Points, in no order, along strands that fork and pass close to each other.
Two points are linked if the straight distance between their rows is under 75. Some points are linked to none.
Q762: [-22  29   3  24  10  17  -1   9  15  11 -28  -1  22  20 -34  -2 -17  11
   6 -17  49   5]
Q886: [-20  25   3  -8  26   1   4 -30   9 -23  11  16   3  28  -3  15  -8  38
   1 -16  -2 -26]
Q140: [-12  20  16  -6 -19 -35   2   9  10  26   2 -29   1 -17  54 -37  46 -67
 -13   5 -26 -25]
Q911: [-21 -34   3 -17  -4 -33 -17  10  -7   1  26 -17 -20 -18  39 -11   0  14
 -25  -6 -12 -11]
Q594: [ 26  -3 -18 -34   3 -45   0  -1  -1 -18  18   1  -5  25  10  12   6   9
  -7 -28   1  26]
Q255: [ 23  48  20  47  38  17 -16 -11   7   0 -36 -14  33 -28 -38   3   8 -43
  24  14  14 -13]
Q461: [ 20  -5  12  20 -12  14   4  10  -5  13 -27 -18  16 -54  -2 -30 -16 -30
   9  29   2   7]
Q999: [  8 -10 -13  19  -4  15 -11 -29  23 -25   3  39  -5  21   9  27  -8  44
   7  -7   2   7]
Q608: [-20  32   1  37  42  35 -43   3   3  -8 -25 -25  21 -18 -68  22   1 -16
  23  -4  47   0]
Q211: [ 19 -10 -10 -17 -16   6 -14  12 -32  -5  -7   7   2 -16 -39  19 -12  32
   3  27 -17  14]
Q789: [ 26   7  -4 -22  -3 -34   7  17 -17   1 -17 -12  15  11 -10   0  -2   3
  -3 -19   6  26]
Q803: [ 17  38  16  43  32  -7  -8  -6   3  15 -31  -4  27 -40 -39 -20   7 -10
   5  17  -8 -27]
Q146: [-17  -1  -4  -4   5  -3  -1  -7 -38 -12 -12  13  -3  14 -28  34 -13  32
   3  -4 -19  10]
Q217: [ 26  18  13   3  -7   4  12  14  35  25  -6 -21   8  15  16 -23   8 -25
   1 -17   1   4]
Q907: [-22 -45 -14 -30   3 -14   4  -2 -27  -7  45  23 -37   3   8  16  -1  19
 -15   5 -32   3]
Q155: [ -1  -4 -16  -9   0   8  20  -7  -7 -25   5  24  -8  57 -15  34  -1  16
  11 -32  12  29]
Q665: [  8  -4 -10 -23 -10 -41 -10  24 -30   9   0 -13  -1 -13 -10 -19  -2   3
 -17  -2 -27   6]
Q771: [-22 -16  -5   4 -18   6  13  28   4  -2   5   6 -18 -25   5 -25 -16   3
 -13   7 -12   9]
Q787: [-12 -32  -1 -33 -42 -40 -17  39 -12  17  19 -14 -10 -24  31 -28  16 -27
 -22  22 -19 -11]
Q619: [-34 -41 -14 -15  25 -28   2 -27 -11  -8  43  21 -28  52  40  19   8  15
 -13 -27  -8   5]
Q719: [ 39  10  10  -8   3 -24  -5  14 -25  26 -16 -19   8 -31 -10 -16   9 -11
 -11  17 -36 -10]
Q982: [-18 -36  -5  -4  -3  30  13 -25 -29 -21  15  31 -33  -2 -17  24 -17  24
  10  27 -35  -1]
Q986: [-18   5  -5  28  13  31   1   1 -31 -25 -14   1   2 -37 -53   9 -21  23
  12   8 -11  -3]
Q46: [ 42 -15   4  -9 -31  18  -5   9  -4  11  -9   3  10 -22  10 -24 -22  -6
   6  26  13  18]
Q622: [ 25  12 -17  -3 -23  21  -1   3  11 -23  -8   9   4  29 -25  37   8  23
  17  -8  14  32]
Q965: [ 39  -5 -14  16 -28  51 -25  10  15 -18 -19   8  11   1 -36  32  -4   4
  17  18  29  30]
Q782: [-19 -20  -7  32  -9  33   1 -15   7 -12 -15  26 -11  30 -16  32 -24  31
  18  -3   7  14]
Q122: [ -3  15   6  47   8   6   0   8 -13  -1 -34 -12  19 -48 -30 -38  -6  -8
   4  16  -6  -7]
Q215: [-14  -6 -17 -12  12 -13  35  -9  17 -11  17  18   0  63  20  18  -2  19
   8 -43  18   0]
Q254: [  6   5  22  -2 -21 -14  28   7  -2  37 -16 -29   7 -19  43 -19  25 -76
   4  28 -34 -16]
Q100: [ 13   2  -2  13 -10  12  -1  -3  12 -10 -19  18  -4 -28 -17  -1  -4  27
   1   2  19  12]
Q230: [ -2   9   2  21 -15  14   0  24  -7  15 -33 -14  17   8 -19 -16  -9  -8
   5 -21  40  25]
Q418: [-59  18   7 -17  13 -34  20  17  13   0  14 -16  -2  13   7 -11  -1  17
 -21 -13 -18 -35]
Q109: [ 48  24  11  14  -8  20   2  -3  -8  24 -32  -6  23   2  -6   5  15 -40
  13   5   9  20]
Q560: [ 25  15  17  14  20  -1   2 -22  22  33   3 -14  -1 -31  34 -14  32 -53
  -4  12 -32 -27]
Q836: [ 17  30   4  17  14  25 -21  13   2  -4 -42 -20  19 -19 -55  26  14  -5
  11   2  31   8]
Q751: [-24 -26  -9  -7  22  -3  37 -31  -3 -10  19  37 -25  58  37  34   0  24
  11 -28  -5  -6]
Q120: [ -2 -52 -13 -33  -4 -20 -23   2 -12  -7  63 -18 -22   1  53  -3  -1   3
 -26 -14  14   3]
Q758: [ 56   4  -3   3  -8  11 -32 -23  25   1  12   3   3  -4  29 -12   6   5
  -3  10   5   0]
Q579: [ 31 -16   8   0  -9 -12 -21  -8   1  28  11  10 -12 -53  27 -35  16 -17
 -15  30 -11 -11]
Q447: [-42 -29  -6 -13  -3   5  35 -11 -12 -10   8   9 -23  14  19  -2 -18  16
   2 -18  -6   1]
Q170: [-12  28  11  -8  13 -20   3  15 -18   9 -32 -25  21  -2 -30   5 -10  10
  -7 -18   4   8]
Q900: [-42  11   4  10   6   5   4  12 -38   3 -25 -13   6  10 -41  15 -26  24
  -6 -16  -6   5]
Q752: [  8 -53 -21 -34 -25   9   4   0   4  -7  30  26 -19   6  38  -9 -26  14
  -2   8  13   8]
Q273: [-23  46  27   8  26  -4  12  10  35  14 -22 -26  46  13 -14 -31 -11 -19
  -2   4  33 -35]
Q498: [-35  30  -3  15   1   5  22   3  14  -4 -14   5  14   2  -6 -20 -13  15
  -4 -15  24 -11]
Q352: [ -8 -24  -3  -5  -1  10  -8 -43 -19 -21  29  43 -30  27   6  46   4  31
   9  18 -30   1]
Q179: [ -2 -34 -15 -10 -32  27  18  12   1  -6   9  24 -16   0   3 -17 -26  16
   2   6  15  25]
Q674: [ 23  -9  -3 -16  -7  -3 -25 -10   2 -14  21   8 -13   1  13  -5  -3  31
 -16   0 -16   1]
Q591: [ 24  48  22  23  27  12  15  -6  17  24 -29 -11  31  -1 -11 -10  15 -47
  20   9  11  -4]
Q712: [ 23 -42 -23 -40  -7 -23  14  -6  -1 -32  27  24 -18  38  12  26 -16  12
   4  -8  -2  41]
Q384: [-28  37  28  -6  12 -31  15  30  35  26  -6 -31  25  20   0 -20   7 -16
 -10   1   8 -19]
Q48: [-15 -28  -1 -14 -25 -50 -41  30  -2  10  34 -29 -17 -26  54 -23  40 -42
 -26   6  -3 -14]
Q245: [ 35 -44 -29 -37 -28  -9 -14  -1   1 -21  23  38  -1  31   9  29 -15  26
  16  21  23  29]
Q685: [  2  22  10  -9   9 -21   4  13  51   9   7 -22   6  25  22 -17   7  -1
  -9 -22   3 -17]
Q319: [-25 -10  -4  10  13  38   9 -14 -43 -26 -22  -2 -13  -7 -48  51 -15  22
  17   1 -11  11]
Q267: [ 47  15  16  -4  -2  -5  -7 -12  19  24  12 -13   4  -3  37 -19  19 -33
  -4  -2 -13  -9]
Q877: [-21  36   3  24   3  -4  14   7   8  -1 -16 -14  11 -28  -7 -47   2 -10
   4   1   7 -16]
Q400: [-25   3   4 -17   5 -25   2   9  26  -4  23 -15 -13   4  34 -11   5  10
 -22 -28  -5 -22]
Q439: [ 23   9   1   5 -13  16  -8  20 -32   7 -20 -10   5 -25 -49   1  -4  -1
  -2  11  -4  16]
Q915: [  6 -22   6  -2 -17 -24 -30   3   5  34  27 -14 -16 -38  56 -35  45 -34
 -35  15  -2 -18]
Q184: [  0  47  22  15  18 -16  17  -8  23  31  -5 -14  18 -25  14 -34  27 -51
  -4  15 -22 -44]
Q822: [-25   7  11  -9 -28 -35 -11  27   4  17   3 -21  -3  -3  26 -40  26 -21
 -20  -1 -20 -13]
Q889: [ 35   3  14  -6  -7  -7  16   2 -24  43 -21 -15  -2 -46  14  -8  18 -49
  -6  29 -38  -7]
Q798: [ 44  22   1  27 -13  33 -15  -2  19  -6 -30 -11  27   4 -28  19  12  -9
  29   1  30  14]
Q38: [-33  45   0  26  43  35 -15   2  16 -14 -12 -12  32  10 -73  21 -15   3
  13   1  45 -19]
Q416: [-30  10  -8  21  18  18  16 -14  -6 -25   3  12 -12 -22 -22  -5 -16  25
   4  -6 -26 -12]
Q349: [ 33 -40  -6 -38 -31   3 -13  15   7  10  25   5  -7  -8  35 -25 -17  -9
  -1  21  13  10]
Q770: [ -9 -64 -15 -18   8  10   5 -40 -20 -17  43  37 -28  34  42  47  -2  15
   9  10 -13   5]
Q800: [  2   3 -10 -25  15 -23 -11 -27  -6 -28  27  12  -6  31  13  19   6  35
  -1 -24  -4   2]
Q442: [ 20 -33 -12 -27 -22 -16  -8  16  23   3  42  -9 -17   2  60 -22  11 -17
 -15  -8  16   2]
Q617: [-21   2  -5  36   1  50  -1  -1   7  -8 -20   6  10  27 -31  28 -22  13
  16 -20  38  18]
Q947: [-29   5   1  -1  27  16  17 -46  -8 -23   9  31 -16  32  -9  44   6  29
  16  -2 -27 -16]
Q112: [-55  21   4  32  26  28  29 -11  -2 -11 -12  21 -12   3 -36  18  -8  14
  12  -8   4  -7]

A fork is a point with three links. Follow the links from the first point to the second and name the forks in between, in order.
Q384; Q439 => Q685 > Q267 > Q800 > Q594 > Q789 > Q146
Q771; Q665 => Q349 > Q400 > Q685 > Q267 > Q800 > Q594 > Q789
Q798; Q211 => Q122 > Q349 > Q400 > Q685 > Q267 > Q800 > Q594 > Q789 > Q146
Q608; Q254 => Q798 > Q122 > Q349 > Q400 > Q685 > Q267 > Q800 > Q594 > Q789
Q140; Q211 => Q789 > Q146
Q803; Q48 => Q122 > Q349 > Q400 > Q685 > Q267 > Q800 > Q594 > Q789

Follow the links from the first point to the second, and from the first to the third. Name the last point that the two ways share.
Q416; Q254; Q674 => Q789
Q758; Q579; Q416 => Q789
Q771; Q594; Q965 => Q349
Q608; Q254; Q982 => Q800
Q617; Q889; Q245 => Q594
Q179; Q215; Q800 => Q349
Q915; Q184; Q122 => Q267
Q982; Q439; Q619 => Q800
